Points on a hilly landscape, in no order, each with its height.
A ball rolls from a point to the lowest of its 6 nearest points, and stops where none of them is lower. Distance is the straight distance between rows; heights are no part of it.
Z374 h=861: [-6  5 12  3 13 -4 19 -7 -9]
Z73 h=304: [-41   2  41 -15 -18 -14   6 -24  -5]
Z539 h=401: [ 19   9 -16  15  34   7  32  10  -8]
Z961 h=534: [-11 -33  11 -14 -48  -5 -19  -5   8]
Z611 h=220: [-18   5  14  -1   1  -7   1 -11  -5]
Z226 h=221: [-16   5  17  -1   4  -8  12 -14  -7]
Z46 h=307: [-1  7  2  7 19  0 18 -3 -4]
Z441 h=95: [-10 -15  11 -11 -36  -5 -21  -8   2]
Z570 h=228: [ 19   4 -22   1  -1  12 -19  19  11]
Z651 h=246: [ 15  16 -22  16  26   9   4  12   4]
Z600 h=218: [ 13   5 -18   1  -1   9 -18  12   8]
Z913 h=154: [-23 -10  21 -16 -35 -12 -20 -16   0]
Z599 h=388: [ 20  17 -27  14  30  14   1  15   5]
Z629 h=262: [  8   2   6   6  23  -2  35  -4 -13]
Z434 h=498: [-11 -43   9  -7 -46  -2 -17   7  11]
Z231 h=101: [  5 -24  -4  -6 -30   5 -21  12  11]
Z456 h=249: [ 16  -8 -17  -3 -13   9 -20  17  12]
Z568 h=272: [ 14  13 -19  17  32   9  19  10  -3]
Z386 h=173: [-29   3  30  -8  -5 -12  11 -17  -6]
Z250 h=417: [ -3 -28   6 -12 -41  -1 -22   1   6]
Z806 h=325: [-22  -5  20 -15 -28 -10 -16 -18  -1]
Z787 h=175: [  7  12 -13   9  15   4  -6   7   3]
Z878 h=279: [ 10  -5 -11  -3 -11   5 -17   9  10]
Z525 h=557: [ 22  19 -33  11  27  18  -5  22  11]
Z293 h=336: [-12 -18  12 -14 -40  -7 -23 -10   4]
Z451 h=440: [  0   2  10   3  18  -2  32  -5 -10]
Z760 h=210: [  9   2 -12   1  -3   6 -16   8  10]
Z317 h=328: [ 17  14 -26   7  20  14 -10  18   8]
Z560 h=72: [ -6  -3   5  -7 -15  -3 -18  -2   4]
Z174 h=191: [-26  -2  29  -8  -1 -11  19 -17  -8]
Z547 h=152: [-31  -4  28 -15 -26 -14 -12 -22  -2]
Z390 h=185: [ -4   0   1  -2 -10  -2 -17  -3   2]
Z935 h=265: [  2  -8  -3  -6 -19   0 -20   2   4]
Z371 h=451: [ 20  17 -29  11  25  16  -3  18   6]
Z566 h=269: [  1  -1  -3  -3 -10   0 -18   0   4]
Z884 h=212: [ 16  11 -23   6  14  10 -10  14   6]
Z911 h=683: [  8 -18  -7  -6 -25   5 -20  11  11]
Z309 h=189: [-16  -3  12 -10 -22 -10 -17 -14   0]
Z581 h=311: [ 17   1   3   2  25  -1  41   0 -14]
Z730 h=51: [ -3   6  -3   0  -5  -3 -13  -3   2]
Z181 h=507: [  3 -27   1  -7 -35   1 -20   7  12]
Z519 h=596: [-13   6   8   1   7  -7   4  -9  -3]
Z921 h=167: [-22   3  17  -4  -3 -11   5 -15  -5]
Z288 h=94: [-32   2  27 -10 -12 -11   1 -21  -3]
Z35 h=549: [ 25  16 -33   6  22  17 -11  26  10]
Z817 h=349: [ 25   1   3   2  24   1  44   2 -16]
Z691 h=324: [  2   5  -7   1  -1   0 -15  -1   3]
Z367 h=160: [  5  12 -14  14  22   4   7   5   0]
Z44 h=97: [ -5  -1  19  -2  12  -6  36  -8 -15]
Z638 h=180: [ 11  14 -17  11  20   7  -2   8   4]
Z310 h=141: [-12  -1  10  -7 -11  -8 -12 -12   0]
Z400 h=206: [ 6  6 -2 10 24  0 26  0 -9]
Z466 h=412: [-12   3   8   1   0  -6  -4  -8  -3]
Z491 h=338: [ 19   4  -7  10  31   2  38   5 -10]
Z613 h=211: [ -2 -13   0  -7 -27  -2 -21   0   6]
Z313 h=244: [13  5 -7 12 30  4 32  4 -9]
Z514 h=187: [  5  11 -11   4   8   5 -10   2   3]
Z895 h=266: [-15  -4  21  -2   8  -6  25 -12 -11]
Z52 h=586: [ 34   2  -5   4  31   4  46   6 -15]
Z163 h=182: [ -7 -12   6  -9 -26  -6 -22  -6   3]
Z102 h=225: [ 0  9 -4 10 15 -1  2  1 -1]
Z765 h=181: [ 4  8 -9 12 25  1 19  4 -6]

Write out the way that a ball takes from each point below.
Z611 => Z310 Z730
Z519 => Z921 Z288
Z491 => Z400 Z765 Z367
Z226 => Z921 Z288
Z313 => Z765 Z367

Call two points neighbours if one is among the 6 nearest of the other. Go from one point of each pair to the other, from neighbour to neighbour, staying as low as possible. Name the highest point that can't be avoided.
Z560 / Z44 => Z226
Z441 / Z231 => Z613
Z441 / Z288 => Z913
Z367 / Z441 => Z514
